A landscape with many valleys, sampled at points; each row gives a point and its height.
A ball rolls from a point to the lowest of its 2 nearest points, and stops where none of them is lower. Distance is the straight distance between rows; heights are no part of it.
(906) h=661: [ 64 146 116 125  89 105 119  94 135 173 143 117 162 114 153  85 122 132
 113 128 178  95 163 136 142 131 122 110 104 172]
(1153) h=502: [152 123 121 137 148  85 132 124 143 145  84 153 104 106 169 141 159  92
 131 176 114 104  86  88 101  75 150 114 135 122]
(215) h=657: [158 137  94 131 129  96 158  70 101 131 142 109 122 105 165 138 109  58
 122 113 119 124 130 153 133 127 187 130  74 140]
(1493) h=460: [137 176 150 159 142 161 139 141 118 107 129 101 100 130  91  87  86 158
 140 169  74 206 125 135  77 105 102 114 105 136]
(1058) h=166: [144 152 110 119 146 110 136 128 158  41 134 133 160 158 175 130 236 178
 147 148 152 114 117 103  83  98 120 149 168 115]
(775) h=289: [125 127 180 102 148 133 106 173 138  57 119 130 137 185 132 183 149 156
 135  67 116 152 128 139 181 165  78 129  96  76]
(1498) h=540: [157 114 135 141 122 161 174  91 135 174 105 108 145  79 135 127 121 114
  67 141 154 104 139 125 129  97 147  59 122 164]
(781) h=565: [173 136 120 145 124  99 120  67 105 155  96 150  99 119 154 128 121 109
  97  87 135  89 134  78 143 118 125 149 142 107]
(1142) h=248: [114 182 158 134  80 118 102 143 147 154 186 143 164 129 138 102 117 211
  97 132 151 149 182 152 128 104 101 143 174 169]
(700) h=613: [ 94 123 101 135 136 135 142  49 107 140  86 132  93 113 157  87 120  86
 139 133  95  69 176  70 108 111 151 104  82 139]
(749) h=130: [150 171 107 151 152  77 133 118 167 122 136  80 155 143 191 159 120  88
 158 182 138 151 105  83 113 126 131 130 139 108]
(807) h=198: [112 164 102 124 162  95  93 136 175  83 103 159 129 155 180 145 233 120
 149 139 157  84 120  95 113 130 112 153 135 138]
(1719) h=591: [150 178 119 146 151 146 150 134 121 158 121 111 122 140 156 118 112 140
 159 159 120 129 156  75  78 122 168 167 153  93]
(362) h=434: [185 119 158 143 105 133 164 136  95 121 143  99 132 112 106 145 117 146
  89 112 131 156  86 161 129 102 114 127 146 137]
(326) h=205: [ 88 174 148 107 117  88 112 171 139 140 155 127 170 181 186 171 115 152
 137 111 139 149 156 120 161 142 118 162 151 100]
(686) h=760: [160  59 133  94 127 145 182 171 145  88 153 120 103 128 101  95 183 140
 149 125 140 140  78 165 126 130 143 101 168  77]
(569) h=718: [110 101 113  95 107 138 106  81 134 176 131 132 121 133 136  82  70  72
 115 113 141 142 158  92 133 137 141 122 148 147]
(136) h=653: [ 89 116 118 127 113 126 136 135 115 138 120 126 139 124 137  91 130 132
 133 136 158 132 125 130 157 136 101 100  95 126]
(1533) h=257: [150 125 195 126 130 189 169 164 133  76 126 108 118 137  86 124 133 182
 110 131 107 164 124 177 115 116  92  52 114  98]
(817) h=609: [167 141 123 134 170 157 120 132 109 115  98 153 105 108 137 140 107 137
 133 132  92 131 128  97  96 123 138 152 140  97]
(1792) h=784: [145 123 109  90 161 153  99 148 177  98 130 181 143 154 185 156 168 121
 104 108 159  92 160 100 187 166 152 137 141 134]
(820) h=211: [105 116 197 141 102 172 140 181 118 139 114 114 126 136  90 140  94 156
 105 129 109 170 122 172 163 117  69  60  75 116]
(851) h=777: [ 72 108 111  80 139 123  71 123 186  99 120 176 120 131 147 126 166 122
 118 114 158  94 143 120 188 154 116 124 126 128]
(157) h=557: [115  98 136 114 127 144 107 128 189 198 103 126  90 120  99  78 124 134
 117 135 134  96 144  90 108  98 145 130 188 116]
(68) h=169: [161 122 138 111 167 141 164 165 167 107 144 119 137 112 120 141 156 188
 158 152 119  99 129 144  94 113 178 144 173 101]
(1558) h=574: [154 152  86 151 153 134 156 140  93 143 110 112 132 139 147 123 166  97
 176 146 137  99 131  93  65 141 171 175 116 121]
(1295) h=584: [182 139 152 152 166 209 141 159  98  82  93 152 118 125 115 148 131 180
 102 101 100 147 128 135 106 119 121 126 126 127]
(1843) h=766: [138  62 116  75 139 127 168 153 169 110 137 154  97 101 144  99 160 121
 150 144 137 140  87 168 162 123 175  89 121  96]
(1930) h=459: [158 112 105  95 143 155 136 126 125 143 161 127 172  74 125 131  78 104
 154 169 153 146 131 134 146 149 175 133 131 141]
(795) h=253: [125 104 121 153 152 114 145 155  98  94  73 147 102 145 106 154 172 130
 168 123 106 137  52 110 148 148  86 119 122  85]
(536) h=307: [129  98  86 108 151 165  94 118 108  89 120 159 104  67  81  75 118 145
 149 133 116 133 124 174 108 132 134 142 118 137]
(353) h=468: [101 127 154 140  71 110 153 185 116 149 153 122 116 161 130 107 179 173
 120 120 133 161 122 170 105  70 103 132 163 147]
(10) h=754: [161  75 122 104 125 120 149 146 151  85 174 110 110 154 114 108 182 122
 126 110 141 142  92 154  81 109 158 155 197  94]
(47) h=353: [177 109 147 101 132  97 134  67 113  86 146 176  95  61 128 132  67 119
 122 146  92 181 112 162 161  89 162 117 136 132]
(1736) h=633: [129 133 151 118 122 121 162 150  81 137 146 100 114 177 124 128 103  47
 117  77 123 209 107 151 139 155 136 124  84 107]
(383) h=412: [162 151  79 168 131 155 136  80 127 114 130 118 168 116 139  94 169 135
 120 159 194  60 158 130 135 179 139 117  97 160]
(1308) h=512: [ 94 138 143 143 114 152 148 154 140 201 149 114 122 132 120  90  53 131
 144 193 105 185 142  95 127  89 124 119 132 140]
(25) h=572: [109  92 131 121 139 129 161 106 116 146  64 179  89 144 181 117 177 115
 102 113 108  89 138  60 157  78 122  93 106 116]
(232) h=427: [161 117  66 134 135 159 183 108 132 115 134 125 145  94 119 111 150 102
 137 161 180  82 127 128 167 186 154 115  88 121]
(1322) h=392: [182 133 158 111 125 140 122 152 155 124 178  70 153 135  70 145  52 139
 121 130 123 179  98 135 122 146 106 151 186 118]
(1592) h=516: [123  91 150 127 143 163 134 174 172 173 106 131 137  83  98 140 178 143
  91 142 140  98 116 192  95 105 164  71 130 155]
(105) h=559: [126 127  87 146 147 141 119 176 107 141  91 116 144 146 131 128 183 110
 165 133 166  93 100  89  69 141 123 151 148 136]
(1793) h=644: [ 54 138 111 133 130 143 116 136 132 116 107 103 160 124 131 116 109 105
 121 160 136 145 111 126 161 148  75  67  54 157]
(858) h=544: [110  99 125 137 137 179 111 129 152 210 100 128  76  98  83  83  92 115
 147 159  76 118 135  90  82  97 155 124 138 130]
(394) h=462: [106  85  48 127 112 145 146 106 127 127 113 180  93 122 144  69 169 108
 145 176 177  86 124  77 173 159 114 119 102 150]
(346) h=480: [114 149 141 102 125  84  89 150 168  60 171 100 171 127 101 176 133 148
 126 107 145 113 102 181 170 182  95 125  88 139]
(1551) h=663: [194 101 128 120 165 138 145 116 145 108 121 134 137  89 137 193  92  70
  98 143 121 159  60 133 155 127 142  94 144 127]
(545) h=505: [118  95 171  91 131 147 163 180 161 155 131 153 148 103 110 163 148 157
 106 110 138 110 130 213 162 122 170  61 112 117]
(1759) h=445: [100 132 111 109 138 133 133 188 100 125 120 170 126 182 160 156 182 149
 165  97 129  98 139 109 183 168 132 181 119  92]
(1726) h=498: [139 149 150 148  88 131 170 122 134 181 168 105 140 126 138  76  64 142
 111 164 142 183 137 141 147  81 129 111 134 144]
(1848) h=287: [111  99  70  99 139 106 142  88 140 147 133 171 124 106 182 131  73  65
 165 181 109 115 124  72 160 130 173 133 101 149]
(699) h=553: [154 160 148 147 107  89 127  78 128 142 120 114 115 165 151 105 141 141
 104  93 146 118 140 101 122 118  90 152 171 107]
(892) h=293: [144 104 167 149 124 174 153 151 146  90 132  88 123 170  61 120 173 185
 124 114 115 145 113 140  87 135  93 106 158  98]
(49) h=646: [112 116 109 127 110  99 186 127  95 142 156 110 106 145 144 138 133  41
 128  99 112 151 121 157 158 149 175 112  56 116]
(1195) h=577: [154  99  88 176 125  73 161 106  58 137 105 164  97 119 115 128 101  75
 157 158 123 164  75 108  92 130 154 146 125 143]
(1767) h=429: [110 147 125 147 146 186 119 138  83 112 104 139 121 112 128  96  74 137
 117 174 114 195 130 105 110 124 107 105 111 148]
(1419) h=239: [107 179 143 130 113  99  95 141  95  90 165 101 154 139 128 135  92 112
 127 121 107 181 135 160 104 131 103 161 100 153]
(1777) h=271: [130 152 162 118  97 114  90 139 163 168 175 151 147 111 143 149  90 165
  85 127 140 140 163 155 137  77 139 162 175 168]
(1017) h=698: [128  75  98 116 140 136 101 113 139 142  85 185 111 125 146 130 113  90
 125 138 138 109 106  50 168 141 103 126 152 138]
(482) h=508: [123 130 165 133 107 170 146 174  79  62 161 115 166 215 114 123 161 175
  94 102 114 198 161 141  83 122  94 131 133 141]
(147) h=411: [160 131 168 119  97 125 123 151 172 202 180  77 144 136  97 152  54 126
 114 124 141 154 119 158 165 133 124 164 186 135]
(51) h=382: [126 148 143 141 136 160 119 129 150 131 142 117 186 143 108 122 145 191
 105 115 157 110 198 117 122 187 141  98 138 129]
(303) h=463: [106 121 120 133 137 131 140 160 147 151 106 113 130 172 123 143 179 156
 170 101 147  79 133  97 157 169 130 141 143  66]
(1925) h=196: [151 163 172 111 103 100 119 114 131  60 187 103 154 149 135 136  86 142
 106 110 123 181 149 168 137 125 118 138 127 119]
(1730) h=599: [101 129 102 133 150 152 170 101  85 124 113 138 106 137 166  94 137 114
 146 122 108 119 182  88 136 135 163 117  69 106]
(513) h=421: [182 127 125 145 106  97 139  99 133 205 113 149 115  69 120 156  71 118
 131 183 100 103  98 105 112  76 170 143 163 150]
(1687) h=543: [138  96 115 145 131 129 140 173 148 153 128  89 149 139 114 142 179  79
 125 114 182 132  85 139  97 149 132 126 166 142]
(1863) h=252: [125 187 125 147 158 116 122 109 132 127 112 133 132 128 142 124 186 175
 142 125 120  47 185 120  71 115 172 154 124 122]
(1580) h=188: [121 157 139 188 114  98 111 117  64 134  91 154  62 114 103 136 120 143
 137 103  57 137 102 125  83  82 109 167 121 127]
(1948) h=534: [118 136 186 132 109 179 134 210 102  95 153 136 170 162 111 153 129 176
  95 103 108 194 141 190 105 123  98 114 112 167]
(813) h=442: [102 199  95 134 113  92 150 119 104 100 188 104 182 129 174  89 123 154
 160 169 164 141 156 142 114 124 141 143 116 140]
(248) h=409: [159 114 145 118 123 152 159 121  67  82 128 142 120  65 117 139 111 164
 123 132 121 147  98 186 148  97 116 107 101 134]
(422) h=790: [168 114 119  72 155 146 129 141 172  85 167 167 161 113 162 170 132 115
 108 115 165 120 129 152 192 166 166 124 138 139]
(1908) h=542: [149 172 129 181  91  92 112 118 123 164 121  91 150 141 129 116 143 133
 104 122 171  97 104 107  84 129  66 153 173 143]
(1880) h=280: [145 146 139 109 169 163 139 114 141 138 105 151 113 125 141 129 152 174
 131 102 112  61 201 111 101 117 201 154 129  98]
(1380) h=423: [116 150  81 122 135 139 109 146  92 104 135 147 141 144 138 144 148 152
 152 107 138  80 148 123 180 190 133 188  96 120]
(1421) h=124: [160 138 141 126 169 134 130 150 173  89 107 154 125 151 149 143 177 184
 146 146 119 115 128  95  99  89 117 150 203  89]
(1935) h=167: [128 136 195 161  86 165 101 150 143 115 128 124 103 144  96 105 101 171
  97 141 118 196 121 161 162  77  59  88 126 139]
(1715) h=170: [110 142 116 124 130  80 120 156 152 137 136 110 143 167 195 168 149  85
 145 131 162 154 110  94 168 147 117 155 156 100]
(1175) h=560: [140 142 181 161 120 175 139 185  85 110  99 131 133 141 110 181 146 191
  86  83  91 139 146 175 100 107 104 129 107 140]
(1964) h=734: [112 102  89  87 130 135  78  83 129 109 155 140 128 127 163  93 112  44
 122 123 146 139 165 177 105 148 161 132  94 181]
(78) h=420: [114 132 121 138 116  99 121 170 128 174 137 106 148  90 111 157  95 112
 160 180 121 163  74 139 107 112 129 156 162 149]
(1824) h=315: [145  73 162 112 102 131 164  92 125 172 129 151 116  88  84 162  23 153
 137 163  68 138 106 132 200 100 124  91 123 117]
(1084) h=465: [ 84 152 123 109 119  84  73 141 134  73 165 124 132 167 133 153 151 105
 130  96 145 141 117 139 176 177  76 158  89 123]
(1271) h=402: [189 118 118 143 136 129 134  69 153 171 122 111 116  71  93 149  49  99
 143 193  97 126 103 105 120 116 162 128 168 121]
(842) h=283: [103  90 158 148  92  91 111  95 115 176  97 141  79 107  63 149  54 135
 141 142  72 127  85 128 162  97 101 114 130 122]
(1740) h=491: [102 107 168 134 117 134 140 183 147 152 118  90 150 115  98 183 149 170
 131 122 134  99 109 183 160 130 127  99 135 101]
(1214) h=630: [136 167 115 130 119 108 123 155 128 157 117 162 170  92 184 132 135 191
 125 176 163  81 122 112 124  98 118 166 169 158]
(776) h=208: [ 92 114 124 150 131 106  94 163  76  98  88 168 110 133 137 161 165 135
 146 109 133 144  62 135 141 111  41 132 125 130]
(988) h=679: [ 76 127 104 109 119 115  79 119 126 190 115 159 165 118 175 154  87  96
 129 134 138  94 156  78 153 133 121 162 130 166]
(1739) h=403: [122 169 113 152 116 157 131 117  83 117 156 108 187 145  96  90 135 193
 123 101 151 110 215 145  94 182 146 152 127 147]
(252) h=291: [160 118 120 174 153 128 173 115 105  97  81  96  98 133  75 115 151 165
 158 142  98 129  81 121 103 136 105  98 122  63]
(1530) h=554: [138 108 113 126 127 136 154 167 139  97 156 114 191 156 128 169 205 117
 113 115 163 124 110 163  90 145 138 125 150 159]
(1909) h=282: [101 168 142 141 114  84 107 165  80 115 134 132 113 149 152 157  94 116
 154 134  77 197 110 127 122 111  94 168 127 124]
(1899) h=603: [139 119 166 158 112 135 188 119 130 138 111  81 111 182 116 106 144 129
 120 108 114 169 138 113 155 126 133  86 108  55]
(397) h=322: [ 97 122 106  83 146 112 116  88 119 119 159 172 114 141 176 106  66 109
 179 145  97 133 157  67 166 155 157 166 105 110]
(481) h=447: [ 95 152 102 117 117 115  89 162  94  82 147 124 142 152 122 190 160 101
 146  84 140 107 115 146 140 187 100 201  97 134]
(146) h=338: [ 88 121 158  74 155 157 110 155 151 139 151 180 152 142 114 118 134 181
 116  92 101 115 216 167 160 168 188 103 122 135]
(1335) h=200: [127 117 124 121 149 161 180 167 159 147 133  95 153 118 109 108 155 190
 172 165 130  83 137 139 134 147 183 100 128  84]
(433) h=318: [157 113 128 162 125 130 171 114 118  75 102  84 114 162  78 113 199 152
 140 113 118 147  81 119  90 104  66 120 158  87]
(1348) h=234: [108 151 138 155 111 113  80  92  82 120 102 144  86  87 110 130 109 145
 106  97 100 119 119 141 129 106  85 157 110 140]
(1020) h=425: [101 180  89 145 116 101 113 107 119 100 171  91 191 140 129  77 155 163
 155 136 157 108 172 146  62 162 135 160 141 156]
(1475) h=522: [130 117 108 142 118 107 110 113  81 146 130 113 112 145  89 123  99  98
 156  94 143 111 116 110 149 180 110 167 125 101]
(1831) h=395: [173 142 124 162 141 176 120 139 105 109 131 138 143 139 149 126  71 132
 109 168 153 208 131  90 113 125  87 137 159 154]
(1123) h=772: [120  71  88  90 148 119 114 109 187  88 135 176  86 100 142 106 165 110
 133 150 140  93 101 137 181 118 140 109 125 127]
(415) h=444: [175 107  80  98 139 149 166 131 147 117 180 100 177 111  97 139  98 109
 162 160 172 120 113 150 169 185 161 136 117 129]
(1611) h=443: [130 139  98 114 142 122 121 144 126 113 148 107 155  87 105 133  66 122
 187 194 120 170  98 133 111 136 134 135 125 125]
(489) h=323: [144 160 144 140 114 122  98 153 116 169 151 128 100 148 147 151  67 116
 133 126  93 169 122  96 102  99 127 201 159 136]
(975) h=525: [102 144 146 143 119  96 110 145 149 129 100 130 114 133 164 130 201 120
  80 126 167 119 113 149  99  75 105  97 127 156]
(634) h=243: [123 117 168 159 127  96 100 128 109 132  89 153  50 120  60 163 101 155
 142 122  47 160  72 137 129 100  88 127 116  95]
(593) h=272: [ 92 122 136 116 129 142  92 125  94  93 121 136  89 104  76 102 139 161
 115  71 105 115 140 179 123 134 116 149 103 114]
(223) h=360: [ 84 129 102  79 132 122  81  89 149 134 138 162 120  71 151  94 103 148
 140 141 112  64 176 139 145 112 159 159 125 154]
(163) h=446: [149 123  62 156 132 147 146 135 108  87 134 151 120 117 118  90 186 122
 168 159 163 107 110  99 139 180 101 148 114 123]
(479) h=797: [121 139 138  89 171 124 117 156 201 103 171 144 189 135 184 167 134 106
 104 143 150 151 150 160 151 160 176  95 134 143]
(1209) h=583: [112 128 132 144  96  99 140  39 144 161 120  65  96 131  92  74 112 119
 121 102 122  91 144 114 140 137 124  88 103  79]
(447) h=381: [ 92 106  84  85 148 148  89  99 158 140 120 165 123  86 144 168 137 107
 133 116 107  22 159 114 162 140 162 154  98 155]
(565) h=380: [165 126 150 117 138 101 140 100 104  76 135 152 129  58 106 160  70 148
 148 172  89 155  79 168 167 108 123 122 113 120]
(247) h=592: [ 96 140 147 150  82  83 166  83 111 146 112  90  97 156 100  95 125 134
 130 113 102 149 131 114 167 120  93  86  86  69]
(1430) h=634: [ 65 135 111 116 147 161 108 150 105 108 126 122 167  89 114 123  96  97
 130 165 129 154 121 181 144 147 113  94  47 184]
(1781) h=333: [112 117 159 104 135 138 130 220 125  79 136 124 147 162 145 212 149 129
 145  95 107 162  84 171 142 138 103 133 126 109]
(266) h=475: [121 107  60 148 132  91 143  49 120 117 107 162  79 129 125  65 151 111
 165 158 141  97 113  75 160 148 133 112 102 111]
(1856) h=221: [122 165 154 151  77 107 158 126 138 146 185  88 147 146  97  92 114 215
 123 123 137 130 171 164 113 109 128 151 160 121]
(1846) h=708: [ 98  92 124 118 121 133  98  95 134 180  85 149 112 151 118 118  63  96
 109 113  96 130 134  40 149 134  92 126 163 149]
(1794) h=582: [141 159 124 155 146 138 118 152 110 137 126 107 152 122 143 161 166  97
  97 109 110 111 161 184  30 128 184 137  97 190]
(1082) h=150: [103 126 112 159 120 154 137 182  52  95  95 155 132 103 131 134 145 180
 150 152 132 147  99 143 110 115  74 135 115 147]
(1547) h=669: [ 50 164 136 128 112 106  81 113 135 179 125 116 170 108 137 149  96 131
 113 111 129  87 180 130 125 133 137 140 112 162]
(1653) h=558: [167  84 116 142 147 110 112 123  99 141 128 142  91 110  73 129  70  66
 141 147 102 183  62 127  88 136 134 144 153 141]
(1705) h=477: [ 93 115 171 123 125 135 153 206 153 172 124 107 161 185 119 172 153 175
 145 107 136 111 127 125 159 159 132 111 144  72]
(263) h=593: [159 130  83 171  97  89 140 104  56 158 104 147  94 102 127  82 135 108
 157 142 140 110  94 110  80 110 118 162 131 148]
(944) h=377: [188 127 129 142 117  92 141  80 123 137 146 121 115 124 108 109  52 136
 139 151 106 153 124  84 144 140 144 148 180 103]
(374) h=575: [119 136 118 139 119  99 105  49 171 178  85 103  94 141 105  75 167 109
 114  91 142  51 138  84 102 114 117 107 139  88]
(789) h=68: [ 98 161 133 152 120  82 118  75 198 137 120  67 150 159 120 107 168 125
 110 124 170 104 116 114 135 158  81  69 132  99]
(282) h=41: [103 143 132 145 142 119 116 123 198  99 123  79 117 172 113  79 190 133
 129 134 157 149 116 141 113 126  90  70 136 102]
(229) h=652: [166  81 117 101 155 147 149  90 169 128 116 136 127 116 157 161  92  49
 101 127 120 131 113 100 171 141 151  82 115 137]
(421) h=152: [162 148 178 106  99  93 133 100 131  84 167  72 126 144  82 113  78 157
 130  92 111 147 128 142 168 147 107 147 117  64]
(1877) h=225: [127 170 104 146 175 120  92 102 169 116  76 154 135 143 146 130 214 136
 142 117 140  33 158  97  79 126 128 158 127 115]
(1869) h=528: [155  93 119 123 139 158 165 151 126 190 106 126 140  79 126 137 137  88
 101 144 152 121 107 154 106  99 172  96 132 169]
(69) h=585: [109 101 101 112 142 147 174 101  96 137 101 183  81 155 192  97 137 114
 141 135 115 122 153  60 179 123 133  96  94  99]
(140) h=163: [116 121 190 131 115 138  83 131 142 126  86 161 115 121 158 181 116 145
  64  81  99 135 130 128 173  91  75  93 139 140]
(13) h=94: [129 180 101 176 129  76 143  75 169 119 125  69 158 154 175 126 167  92
 141 153 171 107 108  88 124 144 104  98 119 114]
(191) h=616: [ 81 136 124 121 153 177  89 196 113 129 110 127 146 117 102 147 121 101
 132 127 131 149 121 174  83 148 118 135  96 173]
(829) h=251: [ 92  95 103 104 137 108 141 146  98 146 115 188 110  93 174 136  83  91
 157 165 102 157  95 104 141 113 153 136 115 138]
(535) h=549: [145 107 150 130 131 161 141  76 140 132  93 138 123 113 143 120 126 110
  34  98 150 104 154 117 160 114 116  59 117 146]
(1249) h=515: [114 114 131 125 133  99 124 147 142 135  91 157  80 138 150 121 198 116
 131 123 133 115  82 124 110  80 122 123 147 110]
(1879) h=370: [127 102 144 100 115 105 124 193  96  78 147 127 140 107 110 201 133 134
 143 117 106 163  41 178 125 103 101 162 143 141]
(1871) h=249: [140 130 193 111 150 144  96 143 157  80 109 121 113 155 115 158 114 154
 122 105  79 158 133 133 160 132  92 117 116  73]
(1768) h=325: [163  99 146  84 136 120  99 114 152 128 148 153 100  63 123 151  82 116
 116 131 112 147  99 166 122  84 156 147 171 150]
(527) h=452: [157  82 174 141  67 113 157 160 107 139 138 119  83 131 116 132 137 142
 121 109 119 163  77 166 136  64 103 128 167 118]
(921) h=481: [118 163 143 151 141 155 141 135 121 155  83 124 133 207 136 110 160 158
 148  99 157 130 154  70 146 154  91 124 141  75]
(1625) h=399: [140 153 105 162 134 156 158 122 128 136 134 121 182 159 145 104 180 142
 111 132 199  91 181 108 145 202 126 112 122 131]
(1210) h=632: [ 81 133 121 101 152 142 152 107 165 144 130 126 157 148 198 149 130  83
 103 115 109  86 193  89 148 145 170  89  68 161]
(1334) h=362: [179 142 138 145 128 178 106 152 131 148 159 109 136 131 110 133  51 130
 131 158 123 187 118  95  86 136 114 166 178 160]
(1617) h=201: [123 115 162 120 133 127  92 100 146 119 104 132 113 108 144 166  78 128
  96 118  87 134 127 105 172 115  92  95 129 110]
(1492) h=192: [145 136 174 148  66 101 167 134 135 147 170  52 130 163  81 112 102 192
 147 114 118 144 118 147 132 116 106 131 146  75]
(257) h=533: [129 172 135 168 108  82 135 128 154 145 126  88 147 149 149 105 200 137
  78 138 174 113 128 133  75  94 105 111 156 166]
(224) h=600: [116 137 114 141 172 185  75 165 122 123  88 133 140 106 123 139 151 100
 125 126 121 107 160 156  50 135 152 133 104 186]
(1404) h=482: [151 155 156 130 129 133 149 118 140 110 163  85 123 102 107  97  62 133
 110 170  99 203 132 162 113  98 137  93 109 142]
(1463) h=75: [124 151 130 120 135  87 122 106 165  78 146  69 120 167  84  86 171 126
 163 112 131 138 111 127  95 144 121 126 132  83]
(108) h=501: [102 137 121 149 117 138 114 131  72 145 106 121 116 189 106  98 134 151
 155  82 150 143 149  84 128 161  76 177 148  88]
(1832) h=311: [110 134 167  96 150 170 124 132 124 150 122 159 126 139 130 140 111 175
 109  92  90  91 208 123 141 129 176 129 118  95]
(217) h=561: [158 100 141 139 127 115 137  57 116 142  88 149  86 139 172 127 128  83
  57  94 121 107 136  66 153  91 116  92 134 129]
(259) h=484: [ 94 114 157 133  79 139 138 187  68 119 147 130 126 188 126 100 168 168
 115  98 145 202 138 143 109 102  76 154 154 129]
(110) h=623: [ 76 114  95 110 140 138 146  79 138 157  99 108 128 130 176 111 136  59
 120 136 120  61 177  86 106 116 162  77  56 169]
(1875) h=748: [156  98 101  97 113 109 127 120 137  79 189 116 119 143 113  89 178  85
 117  93 152 140 134 178  66 142 174 162 157 141]
(474) h=401: [109 136 100 109 147 141 115 133 138 132 133 137 154  99 141 166 147 134
 142 123 122  66 173 145 145 172 180 147  75 137]
(1668) h=742: [134 119 106 113 137 132  88 118 139 100 159 138 133 144 129  77 172  81
  92 111 187 133 178 183  72 147 171 130 144 177]
(429) h=497: [154 143 126 108 155 146 109 135 134  65 162 103 190 104  76 189 129 164
 133 109 132  95 143 185 146 192 141 142  94 152]
(1933) h=296: [123 144 171  97 128 139  97 150 166 151 160 141 118  95 123 179  77 149
 114 139  90 138 136 170 137  81 145 142 140 160]
(934) h=668: [125 154  84 146 111 106 145  70  84 171 130 103 140 105 156 126  82  80
 161 118 124  92 164 102 128 146 175 160  84 135]
(1501) h=335: [108 112  89 104 150 131  75 107 129 123 118 176 103  42 120 108 127 115
 174 153 124 102 112 148 109 117 147 148 131 149]
(1914) h=400: [127 127 130 138 111  91 100 177 117 140 146 124 111  85  97 177 116 133
 146 140  94 140  58 164  88  77 100 179 166 155]
(762) h=641: [113 105 115  75 143 136 158  92 171 139 140 117 120 142 153 176 102  40
 110  99  91  91 156 114 167 153 179  99  85 126]
(265) h=114: [179 124 124 120 122  89 145  86 144  83 183  61 128 150  74  95 109 108
 138  95 126 145 117 132 135 164 140 130 136  73]
(923) h=527: [106  91 132 106 128 162 156 133 146 207 116 136 101 106 111 113  57  96
 139 187  82 175 122 101 128  98 161  94 134 152]
(796) h=206: [105 112  97 117 134 125 125 177  74 124 122 188 133  79 168 147 123 144
 166 170 141 154  85 142 154 104 119 141 116 154]
(256) h=605: [138 143  80 137 100 108 132  94  86 140 124 162 121  84 137  83 153 130
 127 119 180  68 124 141 128 119 134 165 130 155]
(703) h=688: [103  98 124  99 109 133  92 145 120 170 118 175 141 118 171 142 127 101
  97 115 174 115 129 101 166 128 114 157 152 162]
(1229) h=618: [145 129 184 135 105 130 165 161 118 119 138  94 106 194 133 140 146  92
 107  85 119 203 122 148 125 121 121 100 124 102]
(766) h=359: [110 121 150 114 146 174 116 160 125 108 139 158 155 160 102 115 185 177
 111  78 123 107 204 164 141 184 159  87  98 142]
(828) h=488: [146 113  91 147 130  51 149  53 157 127 110 134 106 109 151 120 147  97
 150 178 124 107  96  82 143 103 148  99 126 116]
(58) h=539: [145  95 125 151 131 106 107 123  94 131 112 123  99 146  37 129  89  87
 157 114 117 158  73 109 125 168 101 149 157 107]
(1728) h=566: [139 116 126 133 126 138 108 106 152 189 103  95  97 137  99  63 170 105
 119 117 149  84 153 108  51 117 143 128 154 112]
(924) h=617: [155 172 108 155 105 135 119 114  70 144 107 160 153  95 154 123 132 163
 109 129 166  80 140 108  93 103 119 186 137 175]
(1918) h=726: [107 114 106  94 121 155 106  55 132 156 155 124 138 134 155  93  76  43
  96 113 149 122 204 123 110 149 157 113  84 180]
(824) h=354: [164 145 102 113 131  97 124  71 120 116 155 135 113 119 153  96  79 117
 183 134 133 134 139  84 143 157 159 164 147  92]
(539) h=567: [149 137 140 131 149 131 132 161 144 102 149 111 188 112 126 179 197 145
 104 124 126 114 153 170  59 122 184 122 144 182]
(810) h=116: [137 141 193 158 111 155  74 149 139 132 112 147  86 163 117 150 109 165
  67  90 105 155 126 132 137  89  67 125 164 134]

For each start below, name every point that the ball comes to, in order.
(1843) => (686) > (10) > (1875) > (1668) > (1964) > (1918) > (569) > (1846) > (1017) > (703) > (988) > (1547) > (906) > (136) > (1793) > (1430) > (191) > (224) > (1794) > (539) > (1530) > (1687)
(147) => (1777) > (1142) > (1856) > (1492) > (421) > (265) > (1463) > (282)
(781) => (699) > (1908) > (257) > (975) > (1249) > (1153) > (828) > (266) > (394) > (163) > (232) > (383) > (1625) > (51)
(248) => (565) > (47) > (1768) > (1933) > (1777) > (1142) > (1856) > (1492) > (421) > (265) > (1463) > (282)
(429) => (474) > (447) > (223) > (1501) > (536) > (593) > (1348) > (1580)
(215) => (49) > (1736) > (1229) > (1899) > (247) > (1209) > (374) > (1728) > (157) > (858) > (923) > (1308) > (1726) > (1404) > (1493) > (1767) > (1831) > (1334)
